Points on a hilly landscape, in no order, each with its height.
From any point a ball rolls to the lowest of the 4 points nearest to it. It stops when none of these is lower. Distance is the straight distance between rows; heights are no part of it.
z546: [-20.2 -20.1  20.6  -0.7 -26.7   8.2 -29.2 -27.7   4.2  18.5  12.8 -13.9
  20.5  20.7 -17.3 -38.7  13.3 -11.9 -29.2  15.0   4.1  -1.7 -15.3   3.8
 -41.7   3.1  -4.3]  h=356
z755: [ 14.8  27.4  19.1 -27.2  21.9   4.3 -26.0   2.5  -3.3  20.7   9.6  -1.8
  19.6 -22.6  23.2 -24.7  26.7  30.0  -6.4 -10.6  22.8   3.4  23.3  37.3
 -13.7  30.5 -20.9]  h=249
z508: [ 17.4  15.0 -20.7  17.5  23.7  -0.8  17.2  15.8  -4.1  -7.3 -15.1  18.7
 -14.1   0.3  18.2  28.2  -8.3   3.9  20.5  -7.1  -4.3  -1.7   7.9  -1.9
  33.6 -12.4  -1.4]  h=215
z213: [ -6.5 -12.0  -4.1   9.2 -10.5 -16.6  10.9  13.9   9.7  -2.9  -1.9  -1.3
  14.2   7.3  -3.3   8.7  -0.1 -15.2   0.4   4.0  -0.4  -5.5 -25.6 -11.0
   4.5   0.9   5.7]  h=693
z252: [-26.8 -24.6   6.6  -3.0 -32.9  -1.4 -13.8 -15.7  -5.3   5.4  21.7 -12.6
   5.7  36.6 -17.3  -3.8   7.5 -22.4 -20.9  25.7  -9.2   6.9 -35.4 -25.3
 -26.8  -2.9  15.2]  h=248
z387: [ 28.3  27.1 -21.3 -11.1  45.8  18.1  20.2  18.0  -8.8 -11.7 -17.3  12.4
 -37.8 -31.5   3.7  14.4 -15.8  14.6  28.5  -0.7  -6.3  -9.4  38.4   2.9
  17.7 -16.4  -8.0]  h=132
z423: [-19.6 -23.9  10.6  -2.3 -19.2  -0.1 -19.3 -11.8   1.0  12.9  19.4  -9.8
  24.5  20.5 -17.7 -14.4  11.9 -17.2 -21.4  11.7   4.8   4.3 -27.0  -7.7
 -27.0   5.6   3.2]  h=223
z634: [ 19.9  33.4  -0.5 -21.1  34.2  15.3  -6.8   2.5   0.3  18.4  10.7   0.1
   6.9 -21.8  15.8 -26.2  11.6  34.7  13.9  -4.4  20.3   1.3  36.3  20.8
   3.6  18.1 -18.0]  h=246
z393: [-27.3 -27.0   5.6   6.5 -28.5 -10.2  -2.3  -3.8   2.4  -4.7  10.5  -5.1
  13.4  20.2 -19.4   4.3  -0.6 -18.4 -19.4  13.8   0.6   0.8 -33.7 -21.3
  -8.5  -3.9  23.9]  h=314
z403: [-32.4 -26.0  19.2  13.1 -50.6   3.8 -17.4 -37.7   6.6  15.2  31.2 -18.5
   4.2  52.3   0.0 -39.0  11.3 -14.5 -26.8  26.5  -3.0  10.6 -35.7 -13.8
 -45.2   3.8   4.8]  h=144
z122: [ -7.4  -2.1  -4.1   2.9   0.3 -18.5  11.2  17.8   3.1  -8.1  -2.2   2.1
  12.3   0.8  -5.1  10.8   2.2 -13.6  -6.5  -7.1   2.9   1.3 -11.4  -4.4
  13.6   2.0  13.3]  h=48
z679: [-17.6 -15.5  29.8 -22.1 -23.6   6.8 -29.8 -28.3   7.4  30.9   7.0 -21.2
  11.4  19.1 -15.9 -53.0  28.0   0.2 -36.1  14.7   7.0  -4.4  -4.7  28.2
 -51.4  15.0 -15.0]  h=104
z623: [  1.6 -15.8 -15.9  31.0   0.5 -18.6  24.2  15.7   6.6 -19.8 -13.4  11.5
 -10.9  -4.2   5.4  40.7 -20.4 -12.2  12.7 -13.4 -10.0  -1.4 -15.2 -13.4
  33.5 -23.2   4.7]  h=371
z556: [  5.7  10.4  -9.7  -2.7   5.9  -5.6   1.1   8.8  -3.7   1.9   3.2   1.7
  22.6  -9.7  16.2  -1.2   9.6   2.0  -0.7 -11.6   9.3   3.4   7.5   7.1
   9.8  14.7   2.0]  h=319
z748: [ 14.0  22.7  -7.2  -0.4  25.2   6.6  16.1  12.9  -4.7  -5.7  -9.5   3.0
  -4.1  -9.3  15.0  20.1 -16.5  13.0  22.4  -5.2  -1.4  -2.6  10.3   7.1
  28.3  -5.6   3.5]  h=84
z394: [-14.8 -34.3  -5.2  26.0 -24.9 -18.2  17.7   8.2   9.8 -28.6 -16.3   8.1
  -6.1  13.0  -9.4  34.0  -8.7 -28.2  -1.1  -6.4 -19.4  -1.9 -31.5 -29.5
  20.9 -23.1  20.2]  h=149
z924: [ -4.7  -1.0 -15.1  17.2  -2.6 -12.0  12.7  13.4   1.9  -5.9 -11.7   2.4
   3.8   4.1   3.2  23.6 -10.6 -12.9  -2.6 -10.1   2.6   1.1  -5.6  -0.7
  23.5 -13.6  13.9]  h=729
z648: [-32.6 -34.7  21.5   7.8 -48.0   8.1 -28.1 -44.6  20.6  16.9  29.7 -20.5
   6.4  40.5   2.3 -51.2  12.0  -4.7 -33.2  23.6  -2.5  10.8 -31.1   6.8
 -45.7   2.3  -2.5]  h=234
z54: [ 11.4  28.5 -16.1  -9.1  21.4   0.9   1.1   5.8  -5.6   1.7  10.0  -2.9
   3.1 -11.5  23.5  -1.2  -6.2  19.3  15.5   7.4  11.1  -2.3  21.9  13.4
  17.7  11.4   1.0]  h=183
z138: [ 22.5  24.0 -18.5  17.2  29.2   1.7  18.3  11.9   1.5 -12.3 -18.0   9.4
 -25.8 -15.8  18.7  34.1 -21.5   5.1  28.2  -7.2 -19.2  -4.8  21.9  -2.1
  36.9 -12.0  -0.3]  h=182
z813: [ -3.3 -27.6 -12.3  45.5 -25.7 -20.8  24.4  10.1   4.8 -36.0 -28.3  20.0
 -21.3   9.3  -5.3  51.6 -14.3 -25.2   3.3 -15.7 -18.7  -1.2 -34.8 -32.1
  25.3 -22.9  12.7]  h=131
z156: [-36.8 -32.2   9.9   7.9 -39.1  -1.0 -11.1 -17.2   4.3  -5.8  29.5 -15.5
   3.0  38.8 -12.0   0.9   5.8 -18.0 -17.3  30.6 -15.0   9.4 -29.3 -25.1
 -14.8  -5.1  18.1]  h=202
z571: [ -0.3  -7.2 -17.8  27.3  -2.8  -7.6  21.9  15.5   0.9 -27.7 -24.0  10.0
  -8.6  -5.5  11.0  43.4 -17.9  -8.8  24.9 -16.3 -18.7  -0.1 -12.3 -22.1
  33.2 -14.3   3.0]  h=311
z413: [-16.9 -29.1  -8.8  19.1 -24.1 -16.7  32.0   9.1   8.4 -25.1 -11.6   4.5
  -8.7  16.0 -15.2  33.8 -14.3 -23.2  -7.5   5.6  -7.4  -2.5 -31.0 -35.8
  13.8 -25.8  13.6]  h=178
z288: [-18.4 -15.8  26.3  -3.7 -29.3   5.9 -33.3 -30.1   8.5  20.1  15.0 -25.1
  20.8  27.6 -13.1 -42.8  18.7 -10.4 -27.9  16.9   5.4   2.3 -17.2  17.2
 -51.5   3.7  -2.3]  h=275
z551: [-45.7 -24.8   7.0   9.8 -35.2   0.0   2.8  -7.7   6.3 -20.1  23.3 -10.0
   1.2  36.8 -17.6   4.8 -16.0 -24.6 -13.5  28.9 -13.2   8.0 -40.6 -38.1
 -12.9 -24.4  18.4]  h=295
z218: [-12.9 -37.5 -12.5  19.2 -18.4 -21.7  27.3  14.2   9.0 -22.2 -28.1  11.8
  -4.4  12.6  -6.3  40.4 -11.8 -26.7   1.5 -10.2 -16.3   5.0 -27.4 -24.2
  31.0 -17.1  19.3]  h=174
z472: [-16.3 -12.9   4.4   1.4 -15.8 -12.4   8.5   9.2  -6.3  -9.7  -5.1   0.5
  14.7   9.6  -9.2   9.9   0.1 -13.8  -6.5   7.2   2.3   4.8 -26.3 -22.6
  -3.4  -1.1  13.9]  h=515
z608: [ 23.7  35.1   8.0 -34.0  29.9  18.1 -18.9  -5.8  -7.2  18.7  15.5  -4.6
   6.7 -30.5  16.6 -35.5  29.5  39.4   7.4 -15.4  22.1  -1.8  36.0  34.4
 -15.4  33.2 -25.4]  h=207
z886: [ -0.1  -6.3   2.8 -13.9   3.5  -4.1  -6.8   9.1  -4.8  12.2   5.5  -7.8
  27.3 -12.4   3.6 -10.7   8.9   0.5 -12.7  -4.4  20.0   6.3   7.4   9.2
  -1.8  21.3  -2.1]  h=247
z590: [-22.1 -21.0  32.9  -3.1 -36.8   6.1 -34.2 -41.6   9.4  33.3  24.3 -18.3
  10.2  33.8  -1.9 -60.0  17.3  -7.9 -40.8  16.3  -2.9   8.7 -16.8  27.2
 -55.2   5.6  -5.1]  h=398
z799: [ 13.4   8.3 -11.4   1.2   9.9  -4.6  10.6   5.9  -3.0  -2.2  -1.4   0.9
   2.2  -6.5  15.0  20.2 -12.1   8.1   7.0   5.7   4.1  -3.8   4.8   6.3
  37.3  -4.1   3.7]  h=210
z965: [ 20.4  35.3 -19.0 -15.6  34.2  13.4  14.3   9.1  -3.2  -1.2   1.4   2.2
 -13.1 -21.2   9.2   1.8  -5.4  15.4  31.9  -2.1   0.1  -3.6  35.1  15.7
  18.6  -5.0  -1.0]  h=91
z421: [  9.6   6.2 -23.2  21.4   4.6 -11.2  24.9   7.2   4.7 -17.5 -15.4   6.8
  -4.3  -4.1   8.0  36.3 -17.1   1.9  20.0  -5.3 -12.1  -7.7   1.4  -3.2
  38.0 -12.5  -0.2]  h=369
z708: [-37.5 -29.5  20.5  11.8 -47.2  -1.4 -18.9 -30.6   5.2   0.7  32.4 -12.1
   4.2  45.6  -2.1 -20.2   5.8 -11.1 -25.6  30.2 -10.9   8.3 -32.6 -16.5
 -36.2  -3.0  10.5]  h=147
z542: [ 18.6   7.8 -30.0  34.3   0.7  -6.2  18.6  10.2   8.3 -15.0 -20.8  16.8
 -24.9  -3.6   9.7  43.1 -17.7  -5.5  21.6 -13.4 -19.2  -6.3   1.6  -4.5
  37.8 -20.2   1.5]  h=412
z899: [ -1.1 -15.9  22.9 -18.1 -14.5   0.2 -22.1 -11.1  -7.3  20.3  13.2 -20.5
  28.8  -2.2  -8.3 -33.4  36.3   0.0 -32.7   1.7  16.5  -3.4   0.5  23.0
 -33.9  24.4  -3.6]  h=130
z941: [  3.1   5.8  17.7 -22.1   3.2   5.1 -23.8   1.8  -5.9  15.6   7.0  -6.1
  25.7 -14.4  14.2 -26.9  21.1  14.7 -14.5  -6.9  22.3   3.3  15.5  26.4
 -15.0  20.1 -11.4]  h=294
z946: [ 41.8  26.2 -36.5   6.1  44.7  17.3  18.7   8.6  -6.1 -21.6 -26.7  20.6
 -42.4 -21.5  -6.1  31.3 -31.2  12.2  36.9  -8.6 -26.7  -7.2  30.4  -3.9
  27.0 -12.5 -12.0]  h=203
z702: [-29.5 -30.6   4.5  18.1 -40.6 -13.7  23.5  -4.2   6.2 -34.7 -14.6   0.1
 -13.5  21.9 -21.7  39.4 -14.2 -34.4  -4.9  -1.9 -23.4  -1.6 -31.9 -53.1
  12.1 -23.8  23.1]  h=126
z629: [-13.7 -31.9  -7.1  33.9 -30.8 -11.3  26.1   8.8   6.5 -43.6 -29.0  19.0
 -27.2  12.7  -9.2  50.8 -13.5 -23.9  -1.7 -15.5 -23.6  -2.7 -33.5 -41.5
  22.0 -24.2  13.0]  h=120
z570: [  3.9  -1.4  28.3 -23.1 -11.4   3.2 -32.8 -12.7  -2.4  36.7   1.0 -13.4
  29.6  -8.0   0.1 -45.9  38.9   8.9 -30.5 -14.5  26.9 -10.5   4.6  34.6
 -31.5  27.4 -19.5]  h=195
z343: [-33.1 -33.0  32.9  10.0 -51.2   3.0 -27.4 -50.1  18.6  20.7  30.8 -15.7
   2.6  44.3   0.6 -52.4   7.9 -15.9 -37.0  26.2  -3.7   2.5 -24.7  10.2
 -46.2   2.4   0.2]  h=302
z696: [ 11.8  36.3  -5.3 -19.6  30.3   8.1  -1.0   6.7  -5.5   5.7  -5.3  -4.5
   8.2 -19.5  18.7  -9.2   0.4  20.4   9.2  -5.3  23.4   0.1  31.4  23.9
  12.5  14.6   3.6]  h=214
z888: [-21.7 -25.7   8.3   4.7 -21.6   5.3  -9.6 -10.5  -2.1  -3.5  19.8 -11.1
  16.0  26.9 -10.7  -5.8  10.2 -24.0 -18.2  25.2  -3.4   4.0 -34.3 -15.6
 -21.5  -3.5  12.8]  h=286
z918: [ 29.5  47.3  -9.5 -33.8  49.3  17.1   5.2   6.5 -10.9   2.1  -4.0   5.6
 -15.2 -34.8   3.9 -11.8  -1.0  26.1  20.2   6.8  15.4  -4.1  42.7  14.3
  -1.7   5.8  -8.4]  h=376
z170: [ 45.3  18.9 -30.5  -2.0  53.2  16.6  14.1  21.3  -4.0  -4.9 -32.9  26.1
 -51.0 -45.4 -15.3  52.3 -43.8   4.0  51.0 -21.5 -29.2  -1.5  37.7 -22.4
  17.9 -20.9 -10.0]  h=266
z192: [ 48.1  17.8 -24.8   5.4  40.2  18.1  19.1  19.8  -6.7  -6.4 -31.3  21.8
 -47.1 -30.8  -7.6  32.8 -37.4  14.8  43.5  -7.9 -25.0   2.3  34.4 -17.4
  16.7 -19.8 -21.1]  h=232
z57: [ 22.8  25.9 -25.1  11.6  32.5  10.4  17.8  11.0  -2.1 -13.0 -15.9  13.8
 -36.9 -16.6   1.5  36.0 -29.1  10.8  35.8  -1.5  -9.5  -2.4  25.2  -1.6
  36.2 -20.0  -4.1]  h=171
z396: [-14.1 -13.1 -13.8  14.0  -6.6 -15.4  17.8  19.8  -4.6 -19.4 -14.7   5.6
   8.4   2.0  -6.6  29.4  -9.1 -18.9   0.6  -6.2  -1.5  -0.6 -17.0 -20.9
  19.4 -14.0  16.6]  h=510
z736: [ 26.2  29.1 -19.2   7.9  41.1  12.8  16.3  11.1  -2.2 -10.5 -13.2   9.5
 -27.1 -21.6   6.8  16.9 -20.0  14.0  31.5  -2.9 -16.0  -2.3  26.5   0.6
  32.4 -14.9  -5.9]  h=155
z77: [ 28.2  11.3 -28.5  32.0  22.5   3.8  14.9   4.0  -3.6 -13.6 -28.0  13.8
 -40.9 -11.2  12.1  43.1 -28.1   1.8  29.8 -12.1 -32.6  -1.0  19.8  -7.8
  33.9 -24.4  -7.0]  h=267
z410: [ 21.8  25.5 -21.5  11.2  21.6   5.9  24.4   4.8  -5.3  -7.8  -7.3   7.2
 -25.5  -9.3  13.5  13.4 -19.1  11.2  17.9  -3.9  -6.6   7.1  24.4   0.0
  24.0  -8.7   1.6]  h=170
z780: [  1.6   5.4  33.3 -40.5   7.5   0.9 -30.7 -14.9  -9.0  41.3   7.5  -8.3
  24.9 -10.8   8.1 -52.4  37.5  26.3 -13.9 -23.9  35.0  -2.7  20.3  51.0
 -26.1  26.0 -25.4]  h=102
z78: [-19.8 -17.5   3.0  -7.5 -19.7  -9.6  -8.9  -9.3  -2.8  -0.6  11.5  -7.1
  15.5  21.3 -12.6 -10.8  11.2 -11.3 -17.9  10.2   4.4   5.3 -23.2 -14.2
 -18.0   5.5   5.5]  h=222
z980: [ 22.0  35.6  21.0 -37.0  20.4   8.1 -26.3  -5.1  -9.1  33.3  17.7  -5.6
  19.3 -21.5  24.4 -40.4  31.8  36.0   2.2 -13.5  28.0   3.3  38.2  40.5
 -20.0  28.6 -23.3]  h=169
z752: [ 17.4  40.8 -10.9 -27.2  38.5  16.9   1.2  16.0  -3.7   6.8  -0.5  -1.0
  -3.9 -27.2  14.3 -10.9   4.1  28.0  20.6   3.5  15.6   0.0  28.1   7.5
   4.7  12.7  -3.1]  h=251
z782: [-20.0 -28.8  17.6   3.0 -44.3   2.4 -26.7 -30.3  10.4  15.0  24.5 -15.5
   8.4  46.6  -5.4 -29.8   0.8 -13.7 -29.7  26.1  -2.5   9.2 -31.9  -9.3
 -40.0  -7.8   5.7]  h=88
z409: [ 32.5  42.2 -20.3 -18.2  49.7  19.6  17.2   8.3 -10.9  -8.3 -13.2  11.4
 -37.9 -38.6  -2.0  12.5 -25.9  24.0  25.4  -0.3   1.4  -4.1  39.0   1.2
  21.1  -1.8  -5.3]  h=233
z974: [ -7.1 -10.8   8.5  -6.3  -8.8 -14.2  -7.5   3.3   1.1   7.5   6.7  -9.7
  27.5   1.2  -7.5 -14.2   9.4   0.5 -13.2  -3.4  13.4  -4.3  -6.0   0.1
 -17.8  12.7   0.6]  h=259
z798: [ 17.0  26.8 -14.8   2.1  39.8   7.7   7.4  15.8  -4.4 -12.8  -2.8  11.4
 -14.6 -16.1  15.6  12.5 -10.4   7.0  24.3  -2.5   4.8  -7.5  17.3  12.3
  23.2  -8.5   4.4]  h=50
z719: [ -4.2 -21.7  33.7 -17.3 -19.5   5.2 -31.1 -17.7  -4.3  26.9  10.6 -12.2
  26.0  10.7 -21.1 -46.6  31.8  -1.2 -36.2   6.0   7.8  -2.1  -6.6  28.7
 -36.2  20.6 -13.0]  h=25
z63: [  3.4 -11.2 -18.2  46.6  -8.5 -17.0  25.2  10.3   8.2 -31.5 -24.0  20.4
 -19.6   5.0   1.6  48.4 -19.7 -14.0  14.9 -28.9 -28.0  -5.0 -13.3 -23.5
  41.4 -22.0   9.2]  h=211
z956: [  1.7   1.4 -14.7   0.1  -3.9 -12.8  12.7  10.3   2.6  -5.6  -1.3   3.2
  13.1  -7.1   4.6  12.6  -0.9  -2.2   1.2  -6.8   4.1  -4.3  -1.0  -5.1
  20.0  -0.4   4.6]  h=12
z306: [  2.0  -5.5  11.1 -18.0  -1.4  -5.5 -14.7   6.8  -7.9  12.2   4.7  -9.0
  30.1  -4.4   2.3 -26.9  24.0   6.2 -19.1 -11.6  12.2  -4.6   0.8  27.4
 -14.7  32.8  -7.7]  h=37
z942: [ 15.1  43.4  -6.6 -33.5  48.6  17.1 -12.8   1.8  -4.1  17.1  14.5   3.5
  -3.4 -25.3  11.6 -17.8  10.9  26.8  14.9   0.4  16.4  -3.4  42.5  15.9
   3.9  17.3  -3.7]  h=276
z463: [ 17.7  35.1  12.5 -39.8  36.0  13.1 -15.3  -5.9 -19.5  27.1   8.7  -2.7
   0.2 -34.6  25.4 -41.3  27.2  42.4   8.8  -4.8  29.8   5.8  51.0  39.5
 -12.3  33.2 -24.9]  h=217
z217: [-33.5 -22.5   5.2  19.3 -29.7  -5.9   6.4 -11.2   5.9  -5.9  18.0  -5.5
   8.2  34.6 -13.4   0.8  -2.1 -20.6 -18.5  22.1  -8.5   2.4 -31.6 -33.0
 -12.7 -10.9  21.9]  h=252
z678: [-34.4 -37.4  -2.0  50.3 -33.6 -14.7  25.5   1.0  11.6 -51.5 -14.7   8.7
 -22.2  27.2 -26.1  54.0 -26.5 -29.3   7.0   0.7 -32.0   4.0 -38.4 -45.3
  21.5 -37.5  14.5]  h=65
z253: [  7.4   3.3  35.1 -29.0  -1.3   3.2 -31.5  -9.0  -0.9  32.3   7.3 -16.2
  20.8 -17.6   4.5 -52.6  37.9  15.9 -23.5 -21.2  30.2  -3.1  18.3  47.3
 -29.3  29.5 -19.3]  h=151
z442: [-20.6 -22.5  -3.9  12.9 -19.8 -17.1  15.4  10.1   0.8 -13.4   0.3  -3.6
   3.2  10.9 -13.6  23.9 -11.0 -22.7  -4.4  -1.3  -2.5  -5.2 -27.7 -22.4
   9.8 -11.6  18.0]  h=303
z197: [  7.1   8.5  26.5 -30.6   6.1  -8.6 -27.8  -4.1  -4.2  29.9   8.4  -4.2
  26.4 -21.0   2.8 -46.3  34.1  26.6  -8.3 -17.3  22.9  -5.6  21.5  45.4
 -23.8  32.0 -21.7]  h=212
z273: [ -2.7  -9.8  10.1 -12.2 -15.0  -5.0 -17.6   3.7 -10.0  15.5   8.4  -4.7
  35.3  -5.9   1.1 -19.9  15.1  -0.2 -20.5  -1.9  21.2   1.8  -4.1  16.2
 -15.1  17.2  -1.9]  h=200
z265: [-33.0 -27.1   5.3   8.6 -38.7   1.4   3.7  -1.3   3.3 -20.5  17.3  -3.0
   8.6  24.5 -12.1   0.0  -1.1 -22.7 -10.3  22.6  -0.7  -0.2 -38.7 -26.6
 -11.9  -8.8  24.3]  h=287
z89: [-17.5 -22.3  19.1  -3.9 -22.1   4.4 -19.5 -16.9   5.7   5.5  20.5 -11.2
  15.5  24.9 -13.2 -30.7   9.7 -18.0 -15.4  24.3  -8.8   0.9 -27.2 -16.9
 -36.5   2.9   1.2]  h=293
z814: [-40.3 -34.4   6.1  28.2 -41.4  -9.2  14.0  -2.6   5.0 -35.4  -1.3   9.0
 -23.0  27.3 -30.1  33.3 -14.9 -24.4  -5.5   9.0 -17.9   5.9 -38.4 -44.1
   6.8 -28.4  11.5]  h=127
z982: [-30.8 -29.1   2.3  11.1 -29.7 -14.1   9.9  -0.7  -6.2 -22.3  -1.9   2.5
   2.9  20.6 -16.2  18.5  -5.6 -27.6 -14.6  18.1  -7.9   6.3 -30.6 -39.7
   2.1 -21.6  18.9]  h=378
z543: [-14.1 -22.3  -9.6  38.6 -16.1 -16.6  29.2   7.5  15.0 -27.8 -24.8  19.3
 -15.7   4.0   0.5  41.9 -10.9 -27.6   3.9 -14.8 -19.7  -4.8 -28.4 -26.4
  39.4 -16.6  14.1]  h=159
z591: [  0.0   1.8  -6.2  -0.3   0.3 -10.6   8.7  12.9   0.9  -3.4  -1.9  -0.5
  15.0  -1.2   1.1  11.4  -7.7  -8.3  -3.8 -13.1   7.5   4.3  -5.6  -1.1
  14.4   6.2   0.9]  h=570
z786: [ 16.3   2.6 -24.6  35.6   5.2  -0.3  23.4  10.8  -2.1 -14.5 -22.3  29.7
 -29.1  -5.3   9.7  49.6 -19.5  -9.9  32.7 -17.3 -32.9  -4.4  -1.6 -10.2
  39.1 -19.5   1.9]  h=366
z485: [-26.9 -23.1  34.0   9.4 -40.7   7.0 -28.3 -46.1  14.4  24.3  30.1 -18.2
   5.7  47.4   5.4 -70.5  15.5  -4.9 -37.5  22.5   2.5   6.3 -23.2  16.9
 -57.2   3.6  -3.9]  h=388
z808: [-14.8 -17.0  10.1   0.7 -19.9  -5.2  -7.1   0.4  -1.1  10.2   9.1  -7.9
  28.6  15.6 -16.4  -6.1   4.9 -14.1 -20.1  10.3   9.4   2.4 -22.0 -13.5
 -15.8   5.9   4.8]  h=38
z83: [-21.8 -28.8  20.8   3.5 -34.9  -2.0 -21.9 -28.1   2.7  13.8  22.5 -18.1
  18.6  36.3 -15.4 -25.5  16.7  -7.1 -34.9  22.8  -3.8   4.0 -18.6   0.8
 -44.3   9.6   6.3]  h=270
z929: [-15.5  -9.2  13.9  -8.6 -20.9  -5.8 -14.3  -4.5   0.8  14.4  13.7  -6.6
  27.4   1.9 -16.8 -17.4  17.4  -6.7 -19.1   5.0  10.7  -2.5  -9.7  -1.2
 -28.8  13.8   3.1]  h=229
z733: [ 21.3  34.2 -11.5 -17.2  51.1  21.9  13.6  15.0  -1.2  -1.1  -3.4   5.4
 -26.9 -33.5   0.4   4.5 -21.0  21.0  24.9  -0.3   5.5  -4.2  34.1  10.8
  15.2   4.3  -7.0]  h=213
z22: [ 14.1  14.9  -9.5  -2.7  23.5   3.8  11.1  16.4  -0.9   2.1   4.2   5.2
   5.5 -16.9  11.7   6.1  -7.5   4.4  12.6  -0.9   3.0   0.0  16.8  10.6
  25.9   4.0   1.4]  h=137
z581: [-32.9 -41.8  -3.4  33.7 -30.1 -13.1  25.2   9.2  11.5 -36.1 -12.5  12.5
 -24.5  23.2 -28.2  44.3 -14.3 -28.1   6.4   0.4 -27.9   4.4 -43.4 -42.0
  21.0 -28.7  14.3]  h=94
z901: [ 15.5  37.4  24.8 -36.2  26.3  13.7 -29.6  -3.6  -8.2  33.1   7.0  -6.5
   9.5 -21.5  20.6 -57.1  34.1  48.7   6.2 -19.1  34.1   6.4  48.6  49.3
 -24.5  34.6 -33.5]  h=164
z753: [ 36.1  35.3 -29.5 -10.5  51.1  11.8  10.3   9.0  -8.1  -3.2 -26.7  11.1
 -41.7 -36.5  -1.7  22.6 -27.3  12.5  40.5  -2.4 -11.7  -3.2  40.6  -3.5
  19.2 -11.9  -9.1]  h=157
z896: [ -2.1 -12.9  -8.3 -10.6  -6.8  -9.8  -4.7  10.9  -0.2   0.8  -0.4   1.2
  26.5  -2.3  -4.5   1.5   4.7  -5.9  -8.6 -11.9   9.3   2.2 -13.0  -7.5
  -2.2   9.3  11.1]  h=461
z21: [ 20.7  42.2  -0.2 -47.0  44.6   9.6  -6.2   2.1 -18.1  18.3   6.6   2.0
  -3.3 -30.8  13.7 -23.8  10.3  40.5  14.0  -1.7  21.9  -2.2  41.9  22.4
  -7.4  21.7 -13.5]  h=271
z163: [ 12.5  26.9  34.1 -36.1  17.0   6.6 -24.1  -9.1  -8.0  39.0   8.7  -8.0
  22.8 -21.6  15.6 -55.6  32.7  38.0  -7.9 -12.6  30.0   3.6  42.4  51.7
 -20.6  30.9 -34.8]  h=140
z882: [ 18.6  23.3   7.5 -20.4  11.9  -4.3  -7.2   8.6  -1.6   9.6  14.5  -7.4
  24.8 -15.5  12.0 -15.6  15.6  12.6  -0.1  -9.8  25.4   2.1  18.3  25.5
   1.6  27.8  -9.3]  h=338
z922: [  1.7   1.2  24.4 -27.1  -5.9  -0.8 -34.1   1.1  -1.8  29.4   2.7 -15.4
  22.8 -13.7   3.8 -48.6  36.8   8.7 -22.4  -8.7  13.9 -11.2   3.5  38.2
 -31.1  20.9 -15.7]  h=265
z267: [ 48.3  25.3 -28.8  15.9  36.4  17.7  20.7  14.7   1.2 -13.5 -38.1  15.4
 -43.6 -30.7  -6.4  45.0 -42.9   4.9  40.8  -8.1 -33.5  -4.2  31.1 -20.4
  19.5 -15.6  -8.7]  h=245
z276: [ 10.4  17.5 -10.3   4.2  18.4  -1.5   8.4  16.2  -2.0  -7.6  -5.6  -2.2
   7.6 -11.8  18.2  16.1  -6.8   1.1   6.0  -1.5  11.1  -0.2   8.1   9.3
  21.4   6.7   8.6]  h=194
z178: [ 35.5  20.0 -33.3  14.1  29.2   7.1  22.8   4.4   4.9 -10.4 -25.2  14.2
 -39.1 -19.5   6.0  45.2 -33.4  11.4  31.2  -8.2 -27.4  -3.7  24.3  -5.1
  25.4 -25.5  -6.1]  h=206
z879: [ 25.7  37.9 -17.2 -13.8  39.5  10.4  14.6  13.9  -3.4   0.1  -6.7  10.4
 -19.2 -20.3  11.3  13.3 -17.8  13.7  25.5  -4.7   1.4  -3.5  32.6  11.7
  18.7  -3.6  -2.9]  h=89

Where does a ball stop that starts at each point below?
z571 | z678
z178 | z798
z786 | z678
z623 | z678
z218 | z678
z77 | z798
z942 | z798
